Each row is a point on a tangle of strands that fork, close into loops and nearly touch. The rows are in no order.
Points whose rows are less than 75 apart are linked; no others are. Some points are linked to none.
k507: [ 11  10 -24 -23 -10 -24  -5  -7 -15  13   1 -10  -5 -11  -1 -14  -3   7
 -11 -20  10 -33 -18  28  31   3  -6  -6]
k575: [ 12 -16  10 -13  -8  15  -3 -12   6  -2  17   5  -2 -31 -27   8  -5 -28
  15  -1   1 -10 -11 -28  17   3   0 -22]
k352: [  1 -19 -32  -4 -24  26 -12   8 -15  11 -28  -6 -42  -5  21   0 -34  -9
   4  -7 -18  -5  19 -27 -21  19  16  -8]
k889: [  9  24  13   9 -10   7   8 -29   4  13  -3 -16 -16   0  14 -20 -20  10
   4   1  15 -37 -21   5  17 -11 -33  -6]
k310: [ -3   2  -8  17   5   6  16  20   3   4 -13  -7  -1  33   7 -12  31  26
  30   8 -16 -15  -9  -9  -6 -19   2  10]
k478: [ -5  21  -8 -24  11   7  -8  14  12 -29   6  -6  -3  18   5  -3  18 -25
 -32   3  -4  13   4   6 -27  15  18  -7]
k469: [ 11   8  28 -39  30   8  25   1  25  26   0  -3  17  19   0  -8  23  20
  19  23   5   6   1 -15   0   6 -18  -3]
k799: [-14  10   8 -11 -12  -1  -7  -1 -22  -2  12  35 -30   4  -4  29  27 -25
   9   3 -40   2   7  -5 -12  18  10   4]
k378: [ -1 -34  18  -7   8 -13   5  17  29  -7  -2 -20  14   0  -5   6   9   8
   7 -12  27  27   2  17 -22  -1 -21  14]
k709: [-16   4 -18  -4 -13  20   6  11 -21 -26  10 -23 -29 -11  22  10   3  -8
  10 -20  -5  16  14 -25  -9  26  17  -5]
k969: [ 23   7   1  10  30 -13  10  -8 -14  18  22  34  19  19   2   4  11  19
  14   3  -9  -8 -20  16  23  -9   1   0]
k414: [-14   7   3  15  13 -11  27 -12   6 -36 -28 -17  -6  30 -25 -27  -1  35
  18  21   2   4  19   9 -10 -11  -7  -9]
k58: [-13   9 -14  -9  -6  12  14  -2  11   5 -32 -16   7  -6 -10   1   4 -10
   6  -3  25  -7 -14  -5  31 -13  18 -24]
k71: [  9   4  17 -19  39  -9  22   8  33  10   6  -8  -1  41  13   4  26  25
   8  12   5  20 -30  -2   2   5 -14 -15]
k284: [ 25   0   6  16  14 -12 -10 -16 -20 -11  10  33   3  24 -26  -9 -29  -1
  -6   6 -11  43   5   6   5   9  12 -20]
k714: [ -5 -32 -15   6   7   4 -11  40  16 -12  -6 -24  -6 -10 -13 -26 -11 -10
  37  11  10  -4  19  10 -15 -22  22 -10]
k768: [ 21  -9 -11 -12   4  23  -2   9  13 -11  10   6  29 -14  -2  11  -1  -1
 -18 -21  13   6 -31  -6   5  14  20 -14]
k141: [  0  10 -24  -4   4  15  12 -15 -18  -8  12  10  29  37  15  10  29   4
   0 -14   3  -1 -17 -11  19  -5 -29  -4]
k939: [ 14  24 -11  -2  10 -11  -1   5 -20 -14   3  30   5  -1  -2   1  -1 -27
 -26  -1   4 -18  -7  22  -8  20  29  15]
k767: [  8  21  18  -9   5  13   0 -24   0  17 -10  31 -17 -14  -5  29 -12 -16
 -11  -5  -4 -12 -25  23 -12  27  12   2]
k170: [-20  14 -23 -29   3 -13  17  -3  12   6 -12 -34  12 -27 -16  -7  12   0
   6  16  28 -22   1   3  14 -10  19  -2]
k822: [ 12 -16  -6 -14 -10  -8 -33   2  -7 -11   4  24 -44  -7   3   6  -2 -28
  22 -22   5 -11   6  -5  28  15  10 -28]
k76: [-29  19   1 -26 -14  20  14 -17   2   0  -6 -20   6   4  11  13   5 -10
  -7  24  -7 -32  -1  -5   3 -14 -13 -13]
k333: [ 11  -1  22  22 -12  17  10 -16 -17   6   0   7 -34 -24   8  -9 -27  30
  -1 -18  -9  36  14 -17 -18  30   7  -4]
k146: [  4  24   2  10  15  -1  23  -2 -10   8 -16  18   3  -1 -36   0  16  -5
  14  -5  12 -12 -13  -9   2   0  14  20]
k789: [-33  30  -8  17  -2   6  14  -9  -1 -28 -22 -18  -7   6 -14 -11  -1   7
  23  19   1   2  15  13   6 -17  13 -19]
k907: [  1  19  -7 -42  -1   1   6 -34   3  12   7  -2  15  -8 -17  12  -6  -9
 -20   9   5   3 -13   8  14  19   0 -28]
k974: [ -5  -4   4  24   7  10   1  -4  29 -40   8 -15  23  10  -1   4 -10  21
   3   6  11  10  13  15 -21 -10  -2 -13]
k955: [ 10   2  12  -7   6  17   3  -7  18  -5  18 -12   3   0 -13  -4  -3 -34
  -4  28   5  33   4  -5 -26   1  -9 -16]
k9: [  4  19  13  38  18   4  35 -13  22  -2   8   0  19  12  17  14  11  19
  30  27   8   4 -20 -14 -24   6 -18  21]
k966: [ 15   3 -17 -12 -12  -3 -19   1   5   4  21  -7  16 -21  16   1  22  -5
 -33  -4  12 -22   8  -1 -10 -16   2  17]
k14: [  4 -22  15  27  24  -4  23 -12  -5  -4  15  -3  -4 -11 -30 -23 -17  28
  17   6 -18  33  -3   3  13 -30 -10  -3]
k790: [ -3   4  24   6  30  -3  39  16  18  -5   7  -7  -4  30   4  -3  -2  24
  21  24 -15  23 -20  14  -5 -16   5 -10]
k457: [  7 -10   9 -10   6  13  15  10  -2   0   7  -5  12  39   7   4  10   7
 -29 -10 -20  42 -13   3  -6  -1 -17  -2]
k871: [ 18  -6  -6  11  32   1   8 -31  -5  -2   8  15  27  26   1   5  16  14
  -2   1  12  19 -20   1  25 -14 -21 -14]
k705: [-14  29   8 -33  -3  -3  13   7  -6  -7   7  -4  -1  31  25   7  16 -29
  -2  21 -10 -25  -7 -13   6   4 -11   3]
k49: [  8  -8   0  16  29  21  29 -39   9 -10   1 -15  18  16   8  -2   4  21
   1   2  -1  24 -23 -11   8 -13 -42   6]
k912: [ -5 -18 -33 -17 -13  23 -11  30  18   8 -23  -5 -13  -8   7  12  32 -38
   3   4   9  -9  -9  -7 -23 -16   5  -5]
k899: [ -3  12 -15   1  -6  10 -17  10  10 -35 -15  -5   5  15   4   5  19 -16
 -13   5  -4 -29   4   1 -24  -8  16  -2]
k7: [  5 -17   8  17 -17  38 -18  10  31 -33   0 -17   5   3   9   6 -11   7
   6  -5  -1  -2   3  -2 -24  -3   1 -19]
k33: [ -5  23   2  22  -2   5  23  -3 -29  26  -9  21  22   5  12  24  10   3
 -11  -2   0  16 -22  17  -8  10  -1  39]
k621: [  3   1 -17   0   4  -1 -10 -13  30  27 -36 -26  -8   5  16 -18   8   3
   9  15  32 -34  13 -15   1 -24  -4  -7]
k863: [ 15 -19  -1 -33 -19 -44  -8  32  11  24   0   6   4 -14   6   2   0 -28
 -13   6   2 -28 -13   1  22   2  20   2]
k928: [  5 -26   0   3  16  -6 -16  15  20  18 -21 -15  -3  -7 -10 -14  -8  32
  -4  -9  11   1  -7  14  26 -24  16 -21]
k869: [ -4   2   5  -1 -11  18  -9  -4 -17 -14  17  -1  -3 -26   6  -8 -28 -21
 -21  17  -7 -15  14  -5 -11   6   6   3]
k812: [-25 -21   7  -7 -16   2 -21   7 -19 -12   1  24 -11 -14   0  43   8 -25
   4  12 -19  -5  25 -20 -10  13  16  13]
k785: [ -5 -19   5  -7  23   3  -1  -8  29 -29   9 -21  29  18 -15   3   6  37
   2  -3   1  -7  14  19  -4  -8 -10 -33]
k499: [ -1  21 -18  22  -3  -7   8 -29 -33 -19  12  18  20   5   7   3 -19 -18
  -1 -12  16  -3  11  31  27   7 -17  21]
k139: [ -7  29  -3   1   4   6  11 -10 -20  13  17  20 -26 -12   4  17   8  -1
  21 -12 -13  39 -17  18 -14  37  11   9]
k612: [  8  -8   8 -18   2  15 -18  -5  16  -1   6   9   5   7 -37   4  25  14
  -7   2 -14   1  12  -1   0  -6  18 -38]
k324: [ 13  -7 -20 -13  -7  36  -2   6 -24  -8  -4  13  -7 -29  -2  -8   2 -44
 -11  -8  12 -11 -12  -6  16  -2  32  -7]
k416: [  2 -17  -6  -9  -8  23  -4  -5  -1   2  -5 -16  31   7 -23  -5   6  21
   7   0 -18 -42  15 -17  -6 -24 -19   0]
k435: [  6 -18  -5  -7  14  23  14  16   3 -27  27 -21  16   5   7  -5  -6   9
 -21 -10 -12  40  -1   2 -12   2 -12  -6]
k602: [ 30  16  15  32  29  14  -4 -10   6  13  22  14  -7 -14   1  -9 -12   1
  -4  11   2  28 -16   4 -25   5  22  -7]
k308: [  3  15   0  30 -18 -22 -11 -16 -17  -2 -35  24  -2  26  12  -2  -9   2
   7   2   8 -22  18  18   8  -5  -1   7]
k4: [ -3  29  18   2  10 -27  -2 -10  22  23 -25  -6 -15   3   9 -11   5  13
  -1   5  23 -34   5  -6 -15   5   0  32]
k999: [ 10 -23   3  17 -17 -13 -24  40  -4  -2  11  13 -25 -14   8 -11 -28  -3
  21   4 -20 -20  19 -19 -21   3   5   7]
k104: [  2   0   8   4   3  22 -21  -4   9   2   4  -2 -19  14 -25 -11  23  19
  -9  -4 -28  -1  18  11 -23 -13   6 -12]
k960: [ 31  -3  10   5  17 -13  -2 -20 -17  -3  15  22  19  27 -14 -12 -25  10
 -25   1 -18   8  11   7  14   0 -11 -16]
k563: [-29  18  -3  15 -28   4  -2  -1   2 -18 -17   4 -17  -6  12  12  14 -31
   2   1  11  32   3  -9  -7   7   2  12]
k894: [-35  -7   0   0 -22  -1 -21   8 -19   5   1  16  29  -7   4  36   9 -11
  -3  11 -20 -12  19  -1  13  -4  14   4]
k737: [ -1  -3   3  34 -10 -15 -16 -24  -9   5 -34  11  11  24  12  -7   3   0
 -20   0  25   6  19   3   9 -20  -3  13]
k132: [  7  -6  18  28   8  13  24 -23  27 -10   3  -6  11  15   0   9   2  19
  21  24 -12  23 -12  -7 -17  -8 -39   3]
k868: [ -4  17   9   1   9   0   2 -24  28  28 -17 -22  -3  -7  24 -14  -6  17
   4   9  39 -36 -13  -2   7 -11 -18   5]
k855: [-24  -6  -5  -4  -6   5 -10  13 -16   8   5 -10   5 -18  20   8 -26  18
 -12 -15   0  26  -1  10  21   4   7  -3]
k628: [  3 -23  -4 -12   7   6 -10   8  14 -10  22 -11   7 -15  -1   3 -10   5
  -9 -18   3  23  -1  -3  10  14   1 -22]
k513: [ -8  -1   3  40  -3  -6 -20 -28 -10  -1  -5  16   4  -6 -14   1   1   0
 -18  -7  16  18  24   4   2  -7   6   7]
k690: [ 11  13   0   5  18  -4  14  -4  -5   0 -11  23   3   4 -53   1  28 -28
  -2   5  15  26   5 -11  -2   0   9  10]
k620: [ -6  20  17  11  30 -16  10 -27  14  10 -24   0 -13  20  29 -22   8  34
   4  13  18   5  -4   2 -14  11 -12  28]
k583: [-23   6   4 -11 -20  -4 -19   8   8   0   5   2 -21  -7  29  29  15 -24
 -12  -5  11  33  12  -2   3  21   7   4]
k488: [  5 -21 -28 -12  -6  24   5  25   0   9  -8 -33  32   0  11 -10  -6   6
   4  11  -5 -36  13 -16  -2 -32 -14   2]
k235: [-14   9 -22  -1 -15  -7   2  31 -23   1  -3 -13 -28  11   1  -9  -4   0
  27 -14 -29  -6 -19  11  18  -6  -6  -8]
k746: [  8 -14  11  -7  32  21  27   3  -4   9 -14   0  40  24  25 -29  -2  10
  -2  20   7  16  11 -24  13 -11  -3  15]
k535: [ 23 -25  30  13  -7  -5  -7  13  17   3   3  -6 -13  -6 -14 -22 -35 -21
   0   2  -2  -2   2  -5  11 -14  -5 -20]
k801: [-36  -1 -17  19   7  19  14  -9  -9 -16 -13 -29 -13 -13 -19 -14   6  11
  22   4  12  25  -3   5  23 -24  -1  -7]
k811: [-12 -14 -42   8 -18  16  -5   7 -24  -4  -1 -19 -36 -10  24 -13  -5   7
  20 -24  -6   8  27 -31 -13  12  11   1]
k641: [ 16   1  -4 -17  19  -5  -1   2 -23   2  41   7 -21 -28   6  15 -11  21
   6 -30  -6 -24  14  -3   3  35  27   0]
k182: [ 14   2   6  37 -31 -18   8   6 -23 -27  -7  27  -9 -21   5 -21 -33 -12
  -1  -3   5  20  12  -6 -12  23  10   6]
k657: [-37 -15 -21   1 -15 -13 -33   1   2  10 -21  -9  18 -11  -6  37   5   8
   7  -6  -8 -14  21   3   3   0   9   7]
k332: [ -4  -2   9 -10   2   9  -2   1  11  10  21   1  26  24   0  32  14  -4
 -21   8 -37  33   3  -1 -12  11 -19  -6]
k149: [ 11   9   9  26  15 -21  22  12 -15  13  24  19  -4   4   4 -11   2   3
  20   6   1   6 -21  16  20 -19 -13   9]
k883: [ -1 -10   8  16  -9 -11 -48 -34   6   8   2  18  -2 -27  -7  10  -6   7
 -10 -16  25   4  20   1  13   2  17  -6]
k887: [-16  10 -10  10  24  -1  -2  -4 -13  -1   9  -6  12 -14   5  13  -2  26
 -14 -12  10  29  -8  22   0   6  18  12]
k109: [  9   4  -5  22  15 -27  -7 -27 -10   0   5   1 -22   7   1 -20   9  37
  -6 -18  -6  -5 -13  26   5  -8 -30   9]
k875: [  5   4   6 -21   5 -34   5  -1  -4  17  20  19  26   4 -15  13   2 -27
  -7  20   2   1  14  -8  21  -4 -10  -7]
k664: [-13 -12 -20  -5 -26   9 -34  13   2  20   2 -15  -9   2  16  -7  13   2
  -9   5 -20  -6  15   1 -17 -23 -21  -2]
k893: [  3   1  14   1  18  22  25  -5  -6  -2 -11   4  31  32 -11 -14   7  10
  -7  16  -2   1  13 -15  10 -20   5 -12]
k857: [  5  29 -10   0  21 -17  20   0 -22   0  11  21  -8  -7 -30   1  -5 -23
   6   6   6 -19 -11  15  -2  16  14  19]
k782: [  7 -21   6  13   7  -1 -22  24  16  -7   7  -6 -19 -32 -12 -22 -14 -15
  21   4  12   1   9 -14  19 -21  15 -18]
k866: [ 17  -7  16  -3 -17   5  -6 -11   3   4   3  38   0 -16   0  12  -8 -42
  -6   2  15 -14  -9   3  23  -2  -3 -19]
k211: [  3  -7   2  -2 -10   1 -40  19  14  20  21 -12  -2 -27  22   6  14   6
  -7  -7 -10 -10  13   5 -23 -12  -3   6]
k806: [-28 -21   0   3   0 -23   8   2  -5  -9  -1 -28 -24  -9 -13 -18  -8  19
   7  -5  -8  27  17  10  -6  -5 -24  17]
k179: [ -3  20   6  -6 -20  21   7 -16  11   6  -4 -18  -8  -5   9  -3  -1 -11
  13  21  -7 -47 -17 -19   8 -15 -33 -14]
k411: [-11 -17  21 -33  -1 -12  28  21  14   6  -2 -31  20   3 -12  -4  -5  -1
  -3   8  14   1  18   8 -23   6 -14  19]
k271: [ -8  -5  18   8  24 -13  19 -44   2   6 -20 -14  -7   6   8 -24  -4  36
   3  13  16  20  17 -13  -4  -9 -28  37]
k843: [ -6  12  -5 -18  -4  -2  -4  -2  -5   3 -12  10 -20  -7  19   6  23 -28
 -35  25   8 -49 -13  14 -13   0   8  12]
k651: [ -2 -18 -11 -25  -8   4 -21  41   9 -15   2 -10 -27  12  -4   8  12  -9
  15 -22 -19   7   8  -9  -5  11  14 -21]
k650: [  5  -5  23  11 -16 -21 -11  16 -13   9  -8  36  -9   7   6  11 -13 -28
   5   0 -10   5  -6  11  19  -1   4  -1]
k203: [  0  11  -8  17 -18   0  19  -8 -37   9  -7  17  25   0  19   6  -7 -21
   6 -11  10  -8   7  18  35 -15 -15  24]
k480: [  7   7  -6  26  19   1  10  -5 -17  13  -3  19  22  -8  -1  13 -15  15
 -15  -2   6  46 -19  18 -13  17   9  30]
k525: [  2   9 -15 -17  -1  -7  -2  22 -17   8   1  -7 -35  -6   5 -21 -19  16
   1 -28  -5 -11 -23  33  28   5   5 -19]
k287: [-19   0   7   7   5  27  -4 -20  12 -19  15 -24  -7 -25 -13   4  10  20
   6  -7   6  22  22  13 -45  13  -5   7]
k46: [-27   6   4 -12 -11   8   5 -13  14  12 -35  -4   4 -20 -21  30  -7 -12
   4   4  19  -7 -16   2  19   8  10  -4]
k662: [ -7  10   6  18   2   6   1  -4 -11 -25   3  29  -4 -11 -14  25 -16  -2
  28 -13   5   4  -6  -2  16  30  33 -17]
k933: [ -7   1   8  -1 -10  23  -8 -15   7  -6  14  -9 -14 -26  -3  -3 -11 -15
  -7   9   8  18  30  -9 -26   6  -2  -1]
k786: [-18   7  -4  17 -19  -7   2   5  -3 -24 -15   8  19   5   4  16  -6 -31
 -14 -11  13  21   2 -13 -14  21   0  30]
k383: [ 35   5   9 -25  20  19  26  -7  12  12  -3  16  33  23 -15  -9  21  -2
   4  10   6 -12  -6 -36   0  -2  -2  -1]
k477: [ 26  14  12  35  17  -5 -15 -16  26 -12  22  13 -20   1  -6 -16  12   8
  -8   4  12  14 -11   8 -29  -4  -8  -5]
k201: [  8  -1 -25 -14 -15   4 -17   7   0  18 -40  -2 -32  -2   3  -4  -2 -21
 -26  14  -1 -46  -5   1 -21 -10  19   5]
k713: [ 14  -6 -19  -2  -7   0   7   1   5   9   8 -35  16 -15  14 -20   3   4
 -15  -9   8 -30  -3  -5  -6 -18 -23  18]
k406: [  6   6  -9  13  -7 -12   8  12 -37 -21  27  12 -10 -10  15  -4 -23   3
  17 -25 -17   8 -16   2  -9  34   1  22]
k495: [  1  23 -11  -2  14 -14  13 -22  -7  -2  16 -12  13  17 -13   7  -9   8
 -16   3  -9   7 -10  -4 -12  23 -24  13]
k605: [ -9 -16 -13 -16 -26   9 -18  11   5  25 -15  -7  -5 -14  20  23  13 -25
   8   9 -16 -19 -10 -10   8 -17 -13  -6]
k192: [  7  14  24  20  -8 -27  -5  17   2   2 -28  25 -13  42   6  -6  -4 -10
  -3   8  -5  -9  -2   3  -5  -8  14   0]
k524: [-26  -5 -23   6 -13  19   3   6  -9   3  -5 -25 -26  -7  -1  -7  15  -1
  24 -14  -3  20 -20  -4  23 -12 -16  -6]
k365: [ 29   9  -5  32  13 -23   0 -33   6 -15  11   9 -18  24   3 -28  12  11
  -9  -1  12   7  -6   0  -8  -7 -29   6]
k564: [  2   0 -19  -8  -3  -6 -10  24 -33  -8  18  11 -12 -13  21  10   0   4
   3 -39 -11 -19  -6  -1   9  22  25   8]
k90: [ -6  16   7  13  -5  -2  -5  14  22 -10 -20   0  -7  33  19  -3  14   9
   6  15 -11 -11  -3  10 -25 -12  14  -3]
k963: [ -7  -2 -20 -34  -2 -20  21  -6   8  -2  -7 -12  17 -22 -22   4  30 -11
   1  -1  22 -25  -4 -20  18  -6   6  22]
k550: [ 10 -24  -5 -14 -13  -3 -18 -16  32  30 -20 -14  17   9   1  -6  33   5
  -2  17  15 -13  29 -10  -4 -32   2 -13]
k932: [ -1   6   3 -12  22 -24  16   8  -9   6   1   5  24  24  34 -10  -6  12
 -13   5  23   4  -4  19  38 -12   6   0]
k719: [-20   6  14  11   7 -24  11 -34  -6   0   5 -20 -10   4  -6 -20  -8  12
 -14  20  -1  34  26  12  -7  -7 -28  16]
k832: [ 15 -13 -10 -15 -21  -3 -25 -17  -8 -13   7  26  -5 -15  -1   3 -14 -33
   3 -21  15 -10   7  12  48   3   2 -31]
k186: [ -3  -8 -34 -10 -17   9 -25  -2 -15  17 -26 -10 -34 -15   1 -12 -38  -9
 -15  -8 -10 -28  16  -4  -6   7  16  -6]
k846: [ -9 -20  10  28  -9 -18  -5  13   0 -24   1  -5  -8  -9  -4 -18 -19  33
   9   0 -23  24  12   8 -18   6   1  11]
k989: [  9 -36 -15 -25 -18 -48 -20  21   8  22 -26   7  15 -14 -23   5   5 -13
  -9  -7   7 -27   3  -8  13  -3  21  15]
k802: [ -5 -12  15  37 -11   4  23   1 -17  -6   2  10  -7 -35   4 -10 -30  51
  21  -1 -29  29  -3  -6 -11  19   6   3]
k371: [  4   3   2  -5  13  27   3 -18  -5 -11  11  12 -19 -28  -7  23  -5 -24
  16 -12  12  11 -13 -22   6  31  14 -18]
k456: [  5  21  21 -10   5  24  20  -5   0  29 -15   3  -1 -19  -4  18 -12 -17
 -34   9  -1   3 -12   5 -21  12  18  15]
k739: [  4  12  12 -42  -3  12  -8 -20  20  20   8   8  -1  -4 -17  17   9  11
 -27  -5 -12   7 -11   5  -3  19  20 -36]
k734: [ -1  -7  19  16 -23  -2  -4 -13 -23  11  -3   9 -26 -26  13  13 -25  11
  -5 -13 -14   8  24 -24 -24  38  10  21]
k545: [ -4 -18 -12 -14  -5 -39  -1   7  -6  26 -22  -6  11   5 -22   3  17  -5
  -4 -12  17 -14   8  -7  24   2  -7  21]
k213: [ -2   4  11 -11 -12   5 -13  -1 -26  19  11  16 -16 -30  11   7   3 -29
 -33  23  -8 -27   3  17  -2  -3  18  14]
k891: [  3 -12  25 -37  25   6  32   8  19   0  -6 -23  24  29   3 -13 -11  19
   9   7   4  -7   3  -6 -11  14 -26   7]
k286: [ -3  13 -12  -9  -1 -22  -9 -13  -9  23   8 -19 -12   1  -7 -13   8  40
  -3 -19 -15 -31  -5  10   8  -9 -25   4]
k91: [  4   5 -13  32 -18 -17  -1   1 -12  -2 -14   3  -4  26  13 -18  29  12
  23  14 -20 -25  16 -21  -9 -23 -21  19]
k379: [-15  -4  -4  11   0  -5 -25  -8   4 -19 -10  28  17  11 -21  27   5   7
   8 -23   7   4   3   3  30  11  29 -20]
k728: [  5   7  19  -7   2  24 -11  -6  14  11  38  13  22  -3  -6  32   4   1
  -5  12 -31   6  -6  -8 -24   4  -7 -15]
k572: [ -6   1  27  23 -19  18  13  -3  -9  -6  -6  14  13  -1 -22   6 -39   6
   8  10 -21   1  -3  -9  -7   5   2 -11]
k452: [-14  10   2  13 -30   1  22  -4 -37  21   0   6  13   3  18  16  -1   6
  -1 -10 -11  -9 -18  21  14   1 -24  33]
k895: [  6  -7   6  -4 -11  12 -25  14   3 -13  -1  -6 -39  11 -11 -13  12   5
  11 -12 -34  10  15 -16 -25   7  -7 -16]
k506: [ -7 -25  10 -19  15   6 -10  -7  24  -5  11 -24   2 -12 -14  10  17  26
  -4 -24  16  33  14  19 -39  14 -12   8]
k809: [ -3 -12 -18  17   2 -13 -19  10 -11  -5   1  12 -26 -28 -10  -1 -12 -22
  37 -14  17 -12   0  -9  28  -5  23  -7]
k977: [  7  14   9 -26  11  -4  -2  -3  35 -14  12 -17  -6  18   7 -12   8 -21
 -36  17  11  23   7  10 -18   1  -3 -22]
k95: [-13  -8 -27  11 -21   6 -16  24 -13 -39 -11  -1   8   8  13   5 -10 -26
   1 -19   3  -4  -3  -4  24   1   6  -6]
k27: [  0 -13  -2 -15 -20 -24 -10  31  14  24   0  -8   1   3  18  11  -6 -15
  -1   7 -14 -33 -15  -2  16 -10 -17  -2]
k645: [  6  16   2   7 -10 -13  -6  22   4  -7  19   8 -20  -5  29  11 -11   3
  -3 -15 -13  -7 -32  15 -23  24  -6  24]
k331: [ -9   8 -11   6   1  24   1  14  15  -7  15 -16 -15  -2  16   1  31 -10
   2 -13   9  34 -32  -1   7 -13   2 -16]
k3: [ 21  -6   8  12  16   7 -11   0 -10 -34  13  12 -13  10 -25 -20  -9   5
   0  -9  -2  30  20  -5  -8  10  27 -18]
k625: [ 11 -19   3 -36   9  -4   3   2  29  -2   4 -11  24  20 -25  -4  22  35
   0   1 -14   2   3  11   9 -18   0 -32]
k175: [ 14   1  -7 -10   0 -20 -10   2 -22  14   3  12  26  13  26 -13   2   2
 -27  -3  12  -3  19  32  47 -26  10 -14]
k485: [ -9  11  12  -6 -28  -8 -15 -10 -21 -15  16  28 -30   0   7  26   0 -21
  14  -1 -37  -8  -6  11  -5  30 -25  -6]
k218: [ -2  16   5  10   5 -14  18  15  13 -12   9  -8   8  -7   0  -8 -24 -21
   6  23  23 -16 -12  -1  14 -13   5  -1]
k856: [ 17   9  20  14  12 -25  20  -5  -5  -3 -16  21  17  46  20 -11 -24   3
  15  14   0  15 -10 -14   8  19 -20  10]
k165: [  6  14  -1   9 -10 -23  26  27 -21   8   0   5 -23   8   0 -21  -2  15
  22 -13 -18   0 -38  15   3  -4  -8  19]
k64: [ 15  19 -11 -23  -1  17  -2 -12 -12   2   2   1  14  30  37 -23  32   5
   1  -6   5 -26  -9 -12  26 -15 -19  -7]
k580: [ -4 -16 -15  -1 -11   8   9  37  13   5 -29 -25   2   1  -1   0  21 -25
   8  -6  16   7  -1 -15 -12 -14   1  21]
k164: [  1 -30 -28   7  -4  -1 -26  37  15  -3   4  -8  -9 -23  -9  -4 -24  -9
  33  15 -17 -25  27  -4 -25 -18   4  -2]
k847: [-10 -11  31  -1   3 -21  -3   2   9  17  11   7  10 -10 -26  14 -15 -11
   7  15  -5  12  27 -11   1   4 -11  11]
k328: [ 10 -15   5  16 -15  27  -6 -18  -6  10  -5  -3  -1   4 -18  -5  13  24
  -5 -12 -30 -14   7 -11  -6 -18 -22   2]
k632: [ 38 -10  18  -3   8 -17  -6   0   7   0   0  11  14  26 -16 -30 -19  -7
 -21   6   3 -16   0 -10  11  -8  -6 -19]
k130: [ -3 -21   4  15  20  10  14   0   8  -7  22 -30   4 -33 -25 -24 -15  31
  14   0   7   4   3  17   4 -26 -11   2]
k116: [ 17  13 -11 -26   5  16  20  -5  13   2  16 -27  10  15  21 -31  26   5
 -19  -2  15 -12 -18  -9  -2  -8 -22  -2]
k147: [-10  29  -5   7   2 -11   3  31 -15  -1  16  14  -1   3  28  11   8 -17
 -15  -3   4 -14 -16  20 -25   5  14  28]
k988: [-19 -20   4   3  -8 -22 -20  18   9   6   2  -7  10 -21 -27  16   5   7
  26  -5  -8  -2  26   1  -7  11   5  15]
k473: [-11 -11  15   7  -4  -1 -10 -18  47  -5 -10 -14  27 -13 -16  37 -13  12
   0   9  12 -25   1   3 -13   0  -2  -6]
k691: [-15 -12 -15  -1 -16 -11 -15  21  -6 -18 -38  -3  16  20 -10  10 -15 -20
 -13 -24  14   0   8 -11  10  15   7   8]
k314: [-20  -9  -2 -14 -11  -4  -6  27   2  -2  12 -27 -29 -22  33   9   7  -6
  14 -13  13  33  12 -13  -9  19   5  14]
k757: [ 11  10  12  21  13  26  20  23  -4   3  15   2  -8 -22  -2 -15 -24   5
   3   5  -7   6 -20  -2 -17   7  33   0]
k726: [  5 -12  -4  12  31   7  -2 -10  -9 -20  22  10   7  -6 -33 -10   6  29
   4 -11 -23  32   1   1   4 -12  10 -12]
k185: [ 12   2   6 -24  31  -2   9  -8   3  10  -3   6  49  16  31 -18 -10  23
 -18  17  29  -1  -2  -8  26  -4  13  -3]
k419: [  4  -8  10  -5   0  25  14  20  10  20 -26  -7   4 -17 -11   4   8 -18
 -18  -8  12  10  -9  -5 -13  -3  17  19]
k878: [ -6  25   4 -31   5 -27  14  11  -9  17  36   7  19  20  15   6  15 -15
  -7  16 -15  -8  -3  -1   8   3 -14   3]
k288: [-14  19  -2 -28  -4  10   6 -36 -13   7  -6  19  10 -30 -17  35  -7 -22
 -16  11   6 -12 -10  10  14  23  18  -3]

A fork is a point with three links, a tip a point with one. Leave the first point through the second and follow the links. Name the first fork or tip that comes.
k95; k691 | k933
k705; k878 | k485
k213; k843 | k95
k690; k146 | k641

A piece is two or more points that can be reached from each other along the links. Count, over all rows, the pieces, the separate loops (a circle has one, a figure eight two, a Y none), the forks (points with three links) and the tips (points with one).
pieces | 5
loops | 2
forks | 16
tips | 22

Name the points in between on the shortest way along the links from the first point to the second, in order.
k378; k186 | k506 k287 k933 k869 k213 k843 k201
k757; k211 | k602 k477 k365 k109 k286 k507 k525 k235 k165 k149 k969 k871 k141 k64 k116 k713 k966
k650; k186 | k192 k90 k899 k478 k977 k955 k933 k869 k213 k843 k201
k878; k271 | k705 k76 k179 k889 k868 k4 k620
k414; k651 | k789 k801 k524 k235 k165 k149 k969 k871 k141 k64 k116 k713 k488 k416 k328 k104 k895
